A landscape with many peaks, sampled at points; each row gives a point and its height.
From any point a climber steps to the highest of the 2 points nearest to it. It stops when none of these is higher. Distance is the straight distance between rows; heights are no part of it.
todek height 233: [  7   7  28  -8 -26  28  -7 -21  -6 -34  -8  28  17  10  -4   2 -20  12
 -12   1   3  20]
Mazug height 122: [ 10 -13  -8  -7  13  37 -14  -4  18   5   1  -3  -5  11   1 -17   3  12
  17   7   2 -29]
Fupi height 263: [ 26  19 -20 -21   9  23  -8  16   0  -9 -11  13  -4 -19  13 -25   0  -2
 -19 -11 -12  -4]
risa height 70: [  6 -12  -8  12  -3  26   9   9   3 -13 -23   1   5   1  -1 -22 -15 -14
  -1  15  15  12]
gaz height 627: [ -3  -9  19   6  -3   7   6  22  17  -8  19  18   1  36  14 -12 -26   3
  15  -5   6   8]
tilim height 591: [ -1  14  20   2 -11 -13   4  -6  -6   3 -39  -1  -5  -6  -3  20   2   8
   0 -16 -24  21]
mun height 41: [ -2  -2  26 -21 -17 -11  24  -3   7   1 -24   1  11  -5 -13 -15 -13   0
  -2   0  17   2]
Tavil height 419: [  4  -3   8  14  -4  16   5   9   9  -8   3   1 -20  41  -5  20  17 -12
  14 -17 -11 -18]
fik height 67: [ 12  12 -11 -35  -3 -13  -7 -14 -28 -10 -24  12   0 -20   0 -15   5  -9
 -11   0  -4   4]
Foz height 107: [ 22 -14  -5  -6  -1 -11  23   5   9  -2  20  15 -19  20  19  -8  -2   7
  24  24  -3  23]
lumuf height 558: [-10  20   7  -7   0   2  -4   1  -8  18   3   5  -9 -11  26  15  20  22
  10 -22  -6   2]
didi height 144: [ 12  33  -7   3  -1 -12  17  24   5   6  -6   9 -15   0  -5 -20 -11 -11
   7 -11   8  25]
nago height 342: [ 12  -6   0   1   6 -39   2  -7  24  32   9   5 -13   9  14 -16   1  31
 -12 -13 -27 -10]
rezo height 515: [ -6  19  18 -10  18  -8  22  15  -2 -30   3  -3   0  32  10 -14  -3   5
  14 -17 -17   8]
viba height 651: [-13   8  20   1  -3   4  12 -13 -19 -32   7 -13  15 -12  -3  16   5 -10
  14  -1 -11  12]
tob height 294: [-11 -11 -33  14  16 -34  -9  -5  22  19  -4  10  -4  -6 -11   9  -5  -9
  -9   4  14 -12]
koge height 378: [  8  28 -37  43  19 -25  14  23  -5  11  -1  11  -1  -8  -7 -16  -3   5
  -7  -3  20   8]
Nenu height 462: [ 27 -17   8  -2   5 -10  -1  -4  32  28 -13  -6   4  19 -13  -5   1  -9
  -4   3  17 -21]
Sose height 114: [ 12  -2  -8  12   7  -6  -9 -32  31 -14  23  -3  31  -4  -3  10 -10  -8
  15  -3  -3 -15]
zus height 424: [ 11  29 -15  25  34 -16   2  30  -8   8  12  11   7  -1   4   5  20   1
  -2 -19  10  -8]
kenol height 85: [-29  23   6 -25 -14   9   8  30   1  -6   4  18 -27 -14  10   2  -8  -5
  13  -4   9  18]
Tapi height 295: [-17  -2 -10  21  -6  -9   1  11   8  38  -3  -8   3 -14  -2   3  -9   1
 -20   8   9  19]
nepam height 243: [  2   0  -3  11   4  17 -23  12  20  11   8   6  20  -3   1  16  -6  -7
 -27 -20  -6 -18]
gasok height 538: [ 28   4   1  16  -9   3  -1  -5   1   9 -46  17   8  14  -8  11  -1   1
   4 -17  -9   9]
rez height 93: [  9  -4 -23   7  14   7   9  -1   1  -3  -6  13 -11   3  22 -12  -7  11
  29   9   2  27]
tizum height 514: [ 11  12  -1   4 -19   0  10   8  21 -19 -16  23 -19  34   0  -9 -19  -6
  -9 -12  -6  17]
velu height 417: [  5  -2  23 -11  -9  13  14 -23  -7  -1  -1 -13  -8  14   5 -26   6  23
 -15  -3  -4  -4]
leg height 393: [ -5   5 -15  12 -13  -3 -17 -40  -7 -32  -7   6  14 -19  -7   4 -10   0
 -29  -9  14 -22]
feb height 503: [ -4  -8   0  11   5  10  -4 -34  -3  -1  31  -5  14   9  20   5  15  21
  14 -16  -4 -27]
Bedi height 513: [-18   8   7 -13 -13  -3 -14 -20   5 -35   9 -21  11  15 -31 -22  -1   6
  21  -9  14 -29]
Diri height 26: [ 36  15  10   0 -11  33   2 -19 -25 -12  -6  20  14  -7   9   0   3 -10
 -11  -3   0  22]
pebi height 150: [-12 -30   7   4 -15  -1 -21 -14  10  15  16  -2   4  21  11  -5 -10  21
  25  21  -3  -4]
nezol height 223: [ 26 -14  -2  31 -12 -17  13  45   6  10   7  15 -13  24  -3  19  -9  -2
  -5  -2 -19  11]
daru height 443: [  6  -9   0   6  26  20   1   3  -1  18  -8   7  10 -16 -15  10  24 -11
  -8  12  22  -2]
kez height 368: [ -1   1  30   9 -17  15  24 -14   4  -9  -3  19 -19  22  -6  20  17  26
  10   4  -7  16]
Telas height 124: [ 27  -1 -15   8 -15 -15   5   6  -2  16  18  14 -25  21  30  -2  -8  30
   5   8  -5  30]
kol height 364: [ 19 -26  -9  11  -5 -46  -2  27  11   1  27   6 -12  27   7   1 -16   6
  12  11  14 -23]
pupat height 367: [  4  -6 -21  -8  12 -14 -33 -25 -18 -19 -24 -10  21 -19 -12   0  -2 -13
 -20   2   8 -27]
Tufut height 470: [  3  -2  14 -44  13  -7 -11  -2 -33   3  -9   7  -5 -13 -10 -13  22   0
   1   3  21 -44]
Koni height 369: [ 28   8   1   5  13 -27   1 -18  12  16   3   3  -9  24  20 -10   4  15
  -5 -16   0   3]
nagib height 491: [ 16  21  17  -1   8 -19 -19  14 -31  13 -18  -5  34 -18 -19  12  19 -16
 -42   0  20  -5]
Zovut height 527: [ 10  20  12   0 -25  13  -6   1   4  23   6   9  -7  10  20  11  -4 -19
  -7 -11  11  28]
lakeb height 332: [ -5   4  -4 -22   5  32  -6  -5 -36 -31  -4   0   5   0  16  -2  14  12
   8   0 -19  16]
linok height 495: [ 33  -6  16  -5  -5   7  -9 -15  17  16 -33   5  14   1  -6   9  -1  -5
  -9  -8   7  -9]
pufu height 673: [  8  20   7   0   0  -6  -4  14  15  -2  16  32  10  10  26  -7 -32  10
  13 -20   6  10]
tep height 154: [  7 -11 -10   9   6  15 -12  11  -2  18 -23 -19   3  18   1  -2   1 -11
  -7  -4 -24  10]
vuv height 599: [-15  18  16   0   6 -14  -2  -8 -26 -14 -11   3  20   0  10  28   1   5
  30  -9   5  -3]
Tipe height 255: [-12   2 -10  15  -2  15   5  15   6 -25 -15 -10  -4 -12 -16  16  -3 -13
 -12  -6 -27  16]
nus height 277: [ -5  -1 -17  -9   7 -12  -5  -8  15  -4   6   8  -1 -19  -3  -3  -5 -12
  -3  -6  26 -27]
dip height 414: [-10   1  14  -6  -9 -15   6  -9  21  10  19   2 -14  11  -8  12  -3 -11
  32   0  34 -20]
Paro height 254: [ 26   5  -9  24  -5 -21  11  31  15  24   2  -9 -18  -1  -8   5  -2  -9
 -19   9 -26  26]
Dof height 425: [  9   5  -8  -3  33  -5  18  32  13  25  18  -6 -13   0  -5   7   8 -34
   1  10  13  17]
buni height 349: [-15 -13 -13 -24   1  -3 -19 -14 -18 -14   3 -18   8 -24 -17 -20   4  -6
 -28  13  12 -27]
tige height 435: [ 24 -32 -16   2   3  -1 -12   0  30  22   7   8 -14  16  -9  -5 -11 -16
 -14  14   3 -16]
rov height 365: [-10  -5  18  11   6  -9  44  -1  -4   4  18  -5  -7 -14  -1  13  15   9
  24  18  -1  13]
vafan height 540: [ 20  -1  12 -10  22   1  19  14  20  13  19   7  11  -4   5 -15  -6  -4
   0  -6  -5   6]
soti height 278: [  8  13  -8  13  10 -27  11  17  14  37 -16  -8   3  -6  -9  -3  -4  10
 -30  -7  -8  22]
fizat height 330: [-22  -8 -10  -7  -9   6 -21   8 -39 -21 -17  -9   8 -16 -11 -14  -3  -9
 -26   2 -17 -19]
fune height 123: [  9 -18  13   8 -12   0  -4 -18  34 -10  45   5  18  11  -8  -6 -16  -1
  32  14   4 -13]
Rafo height 564: [-19 -17 -18  27  -7 -16  24  17   6 -12   0  10 -10  -5  11 -20 -21   8
  -1  13   1  11]
gofof height 394: [-10  -4   4  11  15  -5 -11   2  -7  38  -8  -7   2 -24  -7  39  25   9
  -5   1 -13  14]
lomi height 628: [ 10  13  17 -28 -13  -3  -7 -19  24 -11  10   9  14  -1   4  -3 -19  -5
  -5 -21   2  -2]
lita height 456: [-12  22 -20   3 -12 -16   3 -23 -25 -24  -2 -15  -3  -7  16 -15 -12   6
 -11  -7  -1  23]
tofin height 101: [  0  13  16 -26  -5   2  -4  26 -14  -7 -15  16 -11 -17  -4  11   1 -16
  10 -12   7   6]
Ket height 488: [ -4   7 -26  10   4  -5   5 -30 -18 -22 -10  -8  -1  -9  10   6   8 -14
  -1   8  19  18]
legel height 449: [  0   1  10  12  -6   6  12  -5  -6  10  -5  20  -8  12  14 -18   1  23
  -8 -19   7 -15]
Rupud height 264: [ -4 -12  -8   2  -3  11 -30 -11  21  16   8   4  13 -14  -9  -1 -14   4
  -9   2  14 -33]
fip height 500: [  7  -6  31 -34   8   3   4  -1 -26  -5   0 -20   6 -16 -13 -17  29  -2
  23  13  11 -34]
vezu height 50: [  0   7  27 -33 -13   1   6   5 -13 -23 -39   9   9   7 -13 -21 -18   9
  -1  -2 -12  14]
pepu height 145: [ 11   2   4  -9  14 -31  15  -2  17   9 -16   3  -6  11  -2   9  11  -1
  24  -7 -28   1]
Neki height 438: [  0   8  26 -29 -13  -5  11 -15   4  15   3 -13 -13   4   3   7  14 -12
   6  -2  17 -14]
Dase height 234: [ -8   5   9   0 -30  19 -10  -5 -20 -19 -11 -11  11  17   6   1 -22 -24
 -15   8  18  27]
luroz height 131: [ -1 -31  25   7 -15   5   3   9  34  -3  24  -4   7  17 -24  -5  -4   7
  33  25 -16  -6]
dema height 386: [-20 -10   4  -3  15   4  12  17  10  17  12 -25  -1   3  -3  14  -2 -38
  -8   5   1   2]
vesuz height 566: [  7  18   0   8 -20   3  -8  -4   5 -32 -12  39  -4  27  -2   4 -12  -3
   1 -24   9  -4]
migav height 390: [ -5  -9  16 -14   5  12  17 -19  -4   4  20 -11  12 -16  12 -10  11  11
 -31  -1 -15  -1]
ninom height 518: [-15   3 -22   4  28  -4 -11  30   1  32  11   0   7 -22  14  17   7  -2
  24  14  12  24]
Kaloz height 88: [-17  29  -7   5 -22  27 -26  38 -14   7   1   2 -16  -7   4   4  -9  -6
  -2   3  -1  18]
dom height 149: [  2 -16   1 -15 -10   5  -8 -20  28  17   9  -5   5 -26 -16 -15   1  11
  26  18  -7 -10]
Sedeg height 331: [  4  13  25   1 -14  17  30  -9 -13 -12   1  13 -14   6   5  17  17  -4
   9   2  20  11]
gim height 590: [-26  -3  -9   0 -10 -18   7   4   5 -23  -8   6 -21  19   1 -12  -9  19
   4   3  -4   8]
tavet height 499: [ -3 -20 -20  23   9   5 -24 -10  20  15  19  -3 -14  18  -8  20  23  15
   8   1 -18 -34]
megaf height 366: [  2  13 -25   5   9  24  -7  -5 -40 -22 -14  -2   5 -29   6  -3  14  14
   1   5  -3  12]
kan height 125: [-19  -4   4 -15  14 -20   7   3  12 -17  -1 -24  10 -11 -12   3  -9 -21
  20   0  -7 -14]
Daz height 430: [ 20  14 -12  19  38 -10   5  -9 -13  28  -1  -2   9   1   6   9  34   9
 -13   4  26  19]
mir height 80: [ 11   5 -16 -32   3  -8   3 -23  -1   4 -26  -5 -21   0   4 -11   0  -2
  -2  -6  -6   4]
bup height 281: [  6  -8   2  20  -2  14  29   8  11 -25 -15   0  -9 -22 -23   0   2 -18
 -24   5  -8  -3]
fer height 489: [ -3   1   2  18  12   7   6  14   5  27  29   9   1   1  20 -13  -2  18
 -18 -11  20  -9]
Biv height 280: [ -4 -16  -8 -26  -7  24  -4   4 -15   2 -19  -6 -28  -6   0   0  11 -19
  -2  20  -3   7]
lig height 317: [ -6   1 -31  14   7 -14 -19  14  18  27  -4  -3  -3  -9 -13  14  -3 -26
 -36   6   3  13]
tatu height 210: [-10  -9 -26  -1  -4  15 -27  17  11  10  -1   9  -6   7   3   7 -17 -32
   4   2  15   4]
nupug height 410: [ 18  10  -3   7  -8  -3 -16 -17   8  23   0   9 -17  39  20   9  13   2
  -4 -21 -10  -4]
Goza height 432: [-22   8   9 -10 -24  -8 -13 -34 -13 -29  -1  -6  14 -13  10   2 -10  21
 -17  -2 -11  10]
zuf height 81: [ -3 -12  11   2  -5  18  25   2  -9   1 -16   6  -4   2  10 -25 -10  11
  17  18  16  22]
lipup height 289: [-12  12  11  -3  -6   2  12  15  -7 -27   6  -8   3   2  -8  -5 -15 -28
 -24  -6  -1 -10]
tigov height 466: [ 13   3  17  10 -19   2 -18   0   7  38  20  11  -3  26  38  13  -2  11
  -1 -18  -6  22]
Tota height 73: [-25  36 -12  -5 -17   4  -7  33  -5  -8  16   8 -12 -29   4  -7 -13   3
  -2  -9  -8  23]
Nonip height 533: [ 17   5  -8   0  24  13  22  12  11  19  12 -16  -3 -10   8 -25   6  -2
  -7  14 -11  34]
futu height 510: [-19  22  -4 -19  -2   9  -7  -8 -15   4  16 -11 -19   2  32  -9   7  21
  -6  -8 -12  17]
fazi height 175: [ 17 -16  18 -14   5  16  -3 -19   8   0  -6 -19  20  -5 -15   2   8 -14
  22  16  23 -14]
ronu height 344: [ 16 -17 -14  12  -7 -45  -4  -3  22   2  29   1 -14   6  -4  17 -12  -1
  -5   2 -10 -16]
rina height 302: [ -2 -15  -4 -35  -4  21 -11 -18 -37 -25 -22  -7 -19   1  -5  -7  22   0
   6  15 -15  -3]
votag height 407: [ 17 -29 -14   7  21 -21 -12  12  24  44   3  13  -7   8   3  -7  -7  16
 -19  12  22  -8]
dedi height 212: [  6 -16  23  -2 -18  35  -5 -16  -4 -21 -12   8  22  -1  -1  11   5   8
   9   3  -4   0]
Kufu height 621: [ 12  24  -9   9   4  -5  -9  13   8 -26  -7  25  12   2   1  -5 -27  -3
  -1 -28  -2  -7]
Til height 429: [ -2  -9  -1  -9  36  -4  -8   4  -1  17 -19 -29  23   7  -7 -14   8   3
 -21   8  10  -6]
Vug height 474: [-27  -5  -3 -14   9  11  -1  24  -3   3   8  -8  -9   4  18 -16  -3  10
  17  -1 -14   8]
pozo height 476: [  5 -18 -10  -5  22  12  -9  35  17  31  20   0   8   0  10  13   0 -18
  17  12  -7  20]
tisek height 340: [ -7  16  -7 -13  37  -9  -6  17  -1 -15   8 -16  24 -32   1  -8  -9 -17
 -12 -14  -9 -10]
riva height 109: [-10   0 -35  -3  22 -19  11  -3   1  -1  -9 -26 -14  -2  -8   4   9 -26
 -22   4  -7  -2]
Fiva height 605: [-18  -8  -1  22  10  15   9   0 -10 -26   9  -8  23  -5  -2  13 -15 -12
  22   9  14   9]
dig height 586: [ 17   3  28 -30  12  13   6   1  14 -13   9  -2  20  -6   5 -12  -2  -6
   9 -15  -8 -15]
Vara height 585: [-10   2   3  34 -17   0   7   6   9 -16  24  14   9  27   5  -4 -20  12
  -5  -8   4   8]
tufus height 433: [  9 -11  12 -10   5  -8  12  -4  31  28  23  -1  -9   4 -11   7  -4 -28
   1  14  35 -22]
gaf height 370: [ -1   0  29   8 -15   8   4  13  24  -7   4   8 -17  17 -12  23   5  -2
  -9 -14 -35   0]
lel height 256: [  9  -4   3 -24 -22  20 -16  -2 -32  -5 -19  -2 -11   4   4  -5  -1 -36
  -6  17  14  22]
bive height 307: [-13 -19  -7  10 -21 -17  -8   7  15  12  17  32 -19 -16   7  12  -1  37
  16  10 -17 -11]
kiz height 454: [  7   6  15 -20  23 -22 -13   1  -9  17 -23  -7  20 -16 -18  -5   8   1
 -27  -3  25 -24]
peno height 36: [  1  14  -4   0 -18   6 -20   3 -33 -17   5  21  14  -5   4 -17  -6 -10
 -36 -20  17 -29]
Zosa height 528: [ -1  -8   8  -4 -20  12 -11 -15  25 -12  23 -18 -10  23 -27 -29   3   5
  25   1   8 -19]
dulig height 434: [-18  -9 -14  -5  17   6  -1   8 -29   1 -28  16   4 -26  -3  -2   8  30
   7   1  10 -16]
tevug height 341: [ -2  -9  10  34  16 -26  26  -1   1   6  11  10   4 -17 -10  30  17  18
  26   3  -3 -13]
Rotof height 309: [ 17 -12   1   0   1  10  17  -5  30 -20  -9   5 -18   4 -27  -7   8 -14
 -10  -4 -21 -17]
lelu height 132: [  1  -9  -5   1  26 -30   9  -6  17   3  -2  -9  11  -9  -6   0  -9   5
  18   5 -14  -3]
Zuk height 381: [ -7  24   1   3  32 -11  -4  41  -6  37  10 -10   7   5   4   8   7   0
  -8 -19  11  -4]
ronov height 452: [ -9   9 -12 -37  13   0  -7  25 -16   6 -15  -7  -1   2  14 -24 -17  -1
   5  -4   1  14]
pusa height 163: [  4 -17   3 -27  -4  15 -22  -3   2  -2 -14  -9  32 -12 -16   0 -14 -23
   5  10   8 -18]
zari height 574: [  3   3   8  -2   2  -4  15 -12  10  17  -7  16  11 -21  18 -21  -6  44
   8  -1 -10  13]
zire height 436: [ -6   0  -2  19 -11   6  -1  -1   1  25  13  -5 -23  -5   8  37  21   3
   1   1 -26  19]
fitiz height 517: [ 17  -9 -18   9   9 -36   1   1   6  32  30  19 -10  -8  10  38   2  13
  13  11  14   6]
Vuf height 293: [ -4  -3   2  18 -26 -10  -8 -19  27  -2   2  21 -15  14  -8   6  -2  37
  22   0  -8  -9]
vopi height 557: [ -9  22   9  -2  12 -24   6  12 -19  -7  -1 -14  20  12  23  -5   4   4
  18 -17   2  11]
rep height 343: [  2  -1 -32  20  -2 -19 -18  -5   7   9   1 -24  -9  19  -1  -4 -14 -25
 -24  -1   0  23]
geki height 270: [-24  -8  33 -18 -28   8   2   3 -12 -28  -5 -10   8   0 -13   1 -14  -8
 -20  13  -6   1]
pude height 371: [ -9   7 -28  13  12 -28   0   4  -7  16  24 -28 -20  28  15 -15   2 -16
 -21   1   1   9]
kis height 385: [ -1 -26 -23  13   9 -29   4  16  -1  25  13   5 -13  21   5 -16  -3  14
   1  17  29 -21]
gusa height 155: [-12 -20   4 -20  -3  20 -14   5  10   3 -13  -4   9 -25 -20 -25 -12   3
  20  16   5 -19]
telef height 534: [  8   2 -12  11   9   8   1 -41  -9 -22  10  -3   2  26  17   4  -1 -11
  19   0  26   1]
Metel height 257: [-32 -13   9  -2 -22   3   2  -3 -20 -44   0   1   8  -3  -7  -4 -14  -3
   4  15  18 -17]
zoti height 496: [  8  -3 -22  16  27   6  -1  -4   2  18  14   7 -11  -8   3  17  20  -2
   0   3  11  -1]
Zapov height 54: [  0  13  -8  -3 -19   3 -25  -3 -27  -3 -11   6   0   3   6  14  -5 -19
 -17 -17  12  -8]
sekiv height 244: [-34   9  25  10 -20  -1  12  -6 -17 -34   8  -6  -4  20   0  -5  -4   7
 -12  -7  23 -22]
moma height 553: [ -1  -2  53 -15 -23   9  16   2 -27 -28  -1   8  22  -5 -16  -8  -2   2
   6   4  16 -25]
mavus height 49: [ 32  -2   0 -22 -11  16  -9  -8 -26  -9  -6  26  11 -17   7 -17  -3  -7
 -11   0  19  -2]
difup height 567: [-29 -21  -6  10 -14  -6  16 -17  14 -21 -14  -3 -15   8 -15   2  -6  -2
   8  17  -5   1]
fesub height 415: [-38  -1  -9  10 -12   2  -9 -27  -4 -28   1 -12   3 -12   1 -15 -13  12
 -25   1  -7 -12]
nudo height 148: [-18 -15 -19 -11   0  20 -17  -6   4 -19  -2  -6  10 -20 -21 -30   3  31
  22   2  -3 -31]
foro height 408: [  2  20   8  16  -5  16  18  -6  -2 -21   2   2 -19  10  -4  12  15  23
  -2  -3 -29  27]
keso height 645: [ 14   9  10 -11   5  -9  19  -1  -4   5 -34 -14   6 -29 -18  14  17 -13
 -10  -4 -15  18]
muzu height 398: [-23  28 -30   4  10 -19  -1  14 -11  10  13 -30 -19  -6  13 -11 -11 -18
 -11   3   4  24]
Meb height 465: [ -4  -6 -11  -5  30  16 -10   2 -18  -1 -30 -11   6   0   5   5  14  11
  16  -7  -1 -12]
naso height 308: [-17 -15  -9  -8  -3  17 -11 -13 -27   9 -27 -13  -5 -11  -1  -3  11  16
 -28   3  -8 -29]
gobol height 116: [-20  -3  16 -35  -3 -15  -4   7  -7  -7 -25  -6   3 -21 -21  15  -1 -21
  12  -5  -4 -14]
gel height 464: [ -6   7  19 -33   3 -13   9 -14  -4 -17  -8 -27 -14  26   0  -7   2 -14
  19   0   9  -7]
zuduf height 159: [-13 -24  17  12 -19   9  -6   0  11  18 -15   4  -3  22   0   0 -12  14
   2  11  -5  -3]
pupo height 232: [  1   8 -17 -16   0  23 -25  24  15  10   4  12   9 -16   7  -4 -15 -18
 -20 -11 -11   1]
zapig height 322: [ -7 -24   5  22  -5 -16  12   5  15   6  40  16   1 -11   0  23  -4  14
  22  11 -13  -9]
Geb height 172: [  7 -30  10  16  11  10  -5  10  12  19 -13 -11  12  23   2  13  -5  -3
  18  18 -12   8]
muzib height 423: [-13  22 -18 -16  12 -17  -3  14 -23  16  10 -11  -4 -14  20 -13   0  -3
  11  -1  27  20]
Roro height 594: [  5   0  41 -10  -5   4  12  -7 -40 -16   6  -4  36 -12  -3   0   7  -9
  -5  10   6   6]
Fipi height 389: [ -7  21  -4  29 -14  22   3   2  -3   4   7 -16 -21  -6  -2  12  14   4
  -6   0 -43  38]
loba height 108: [ -6   9 -18   1 -11  34 -28  15 -35   1 -16 -15 -15  -8   3  14  14  -8
 -11  -5 -13  13]
Gizo height 571: [-13  -8 -12  18  15   2   0 -13   1 -14  14  -8  21  17   7 -16 -12  -4
  16   2  27 -16]
Nuz height 138: [ -1 -12  -6  -9  20  27   0  -7  -6 -10  22  -7   1 -11  -2 -27  20  21
   6   1   7 -44]
sakez height 526: [ -4 -12  32 -13  -9  17   5   0 -15 -13   2 -19  22 -11 -26 -15  13  13
   1   5   2 -35]
danuz height 19: [ -6  11 -18   9  13  14 -10  12 -27 -29  15   5  27 -22   0 -13  -3 -17
 -20  -8  20 -18]
bik height 463: [ -6 -15   5   1 -11  14 -22 -12  27  -2  23  -1  -9  32  -2  14   5  -4
  15  -1 -17 -29]
Fim height 193: [ 24  -2  -2  11   1 -39  16  27  -5   6   4  17 -20  26   3  31  -1  -5
  30  -1  -5  10]
sogum height 583: [ 12  16   8   3 -23  -6  -3 -21   9  16  -1   8  15  -9  14  11 -19 -10
 -20 -23  13  13]
Pamig height 336: [  7   1  21   3 -16   9   8  -8  28 -15  -3  19  -3  -9 -21   0   9  13
  -8 -19 -28 -24]
lediz height 363: [ -8   7   2 -19  16  -4   8  13   2   5  14  -6  19 -42  -1  -7  10  11
 -28  -2  -4 -17]
doruk height 547: [ -2 -21   1   9 -30  -8   2 -24  24 -14  11  -9 -19  28 -22  -3  -7   0
  28  18   8   5]
Risid height 396: [ 10 -15  14  15  16   3  33 -12   3  23   0  -3   8 -15 -10  26  25  -1
   6  20   8  13]
tere height 279: [ 14 -25 -20  30 -10 -22   0 -14  20  -9  -3  22   1   5  -8   7 -11  24
  16   4 -23  -2]
zifi height 406: [  1   3  -3   3  31 -27 -11  20   4  25  -7 -10  23  18   1   4  -5  -9
  -5 -10  12 -13]
kag height 584: [ 12  20   6 -12  14   6  17  25   2  16 -15 -21   6 -18  -4  -9   7 -13
  -2   8 -22  31]
Tid height 502: [ -4  -3 -14  10  20  -2 -20 -31 -14   2 -15 -20   6  10   2  20  20  -1
   6  -9  -1 -15]
seva height 316: [ -6  23 -11   7  15  -1  13  23  -2 -23  13 -28  19 -19  -9  -7  -7 -31
 -27  -9 -20   9]
Kulu height 562: [ -2   9  -6 -10  11 -16   8  -1  10  33  17  15   2 -27  14  27   8  -1
  25   4   6  14]
fatu height 133: [ 11   9 -24  13  10  36 -24  11 -14  23 -10 -20  -6   3   3   6  15   5
 -17   2 -30  19]
rone height 60: [ -3 -12  17 -11  -4  19   3  23  -3 -17 -31   1  15  18  -7 -18 -25 -10
  -1  -1  -3   8]
bopa height 228: [-32   1  39   2 -22  -1  15 -19   3  -9   6 -14 -16  25 -18  10   8  11
  -1   3   5 -20]
ranav height 253: [ -3   5  34  -3 -40   5  17  -6 -15 -17 -12  14  12 -11  -5  -6 -14   8
 -33   6  -1  25]
saku height 539: [  9   8  22 -11  -3   7   4   0 -35  12   0  -5  22 -25  -5  14  11  -8
 -32   5  19  -3]
kitil height 192: [ 19 -12  26  11   0  24   7 -14  14  -3  -9   0  17  13  -9  15   5 -12
  28   4   0   3]
kos height 184: [  9  -5 -25  27  -7  23 -12  23  13   9   1  20 -22  13  -1  16  -8 -38
 -17 -10  14  -3]
negi height 139: [ 11 -22 -19  19  -2  -6  -9  -5  -3  26   8   4  -4  20  25  -8 -14  35
   6  17  -5  11]
Dod height 69: [ -7  28  -3  -3 -15  10 -34  25 -25  -8 -12   1  16  -6  -5   5 -17 -20
 -18 -14   0  14]
Fibe height 475: [-23   1  -8   6 -11 -13  -3 -12  -2   7  14 -14 -28   6  23  10   5  12
  -5  -1 -24  19]
ges height 298: [  3   3  -8 -14  -7  31   2  -4   3 -32 -10  14 -10 -11   0 -11   8   4
  -8   1 -20   5]
Lopos height 541: [-13  -8  -7  19   1 -10 -18 -31   0  -1   5 -17 -10  20  10  11  18  21
  18 -14 -24 -22]
Leda height 604: [ -1  12  -8  -7   0  -2   5 -11  -4  12   2  11   7 -34  25   9   1  25
  16  -3   3  17]
baf height 121: [ -1 -18 -14   8  13 -27  20 -10  19   2   9 -19 -11 -10 -17  12  13 -12
  -1  15 -13   5]
dusas height 490: [ -6   3   9 -27  -2   2 -12 -15  -5 -31   1  -5  -4  11 -10  -8   3 -20
  12  -3   7 -29]
nupa height 460: [ 25  18  -4  16 -11   8   0   1  13 -18  -1  16 -16  23   2   9   0   2
  10  -7 -26  34]
Bagun height 405: [ -6   7 -25   0   5   6   1 -24 -31 -17 -14  16  -8 -30  14  -9  10  25
   4   0  22 -18]
zefu height 532: [ -1  -1 -13  27   7  -8  19  23  -4   4  31  10  -4  -4  15 -25  -6  22
 -14  10  -7   8]
baza height 166: [ 15  16   0   1   4 -16  21  14   0  15  -4   5 -26   5  -4   7  15  -5
  18  -1  -7  21]
Vosip height 142: [ 10 -18  19   3  -7   6  20 -18  32   0  17  12   2 -12 -22   1   6  23
  33  15 -11   1]
nemak height 94: [  5   4 -14 -20  15 -24   3 -36  -5  11 -17 -24  -7 -12  -1   0  17 -14
 -21   1   3   7]

Call two points neighbours if one is among the 2 nearest of the other. Go from one point of each pair to the other, from neighbour to neighbour, staying as high as possible. Name the lowest point that can't be avoided.
keso, lomi: Nonip
zus, Geb: Tota
lomi, Leda: dip

Where does a climber stop that starts at each point below?
vezu: Geb
tatu: Lopos
buni: viba
lipup: gim
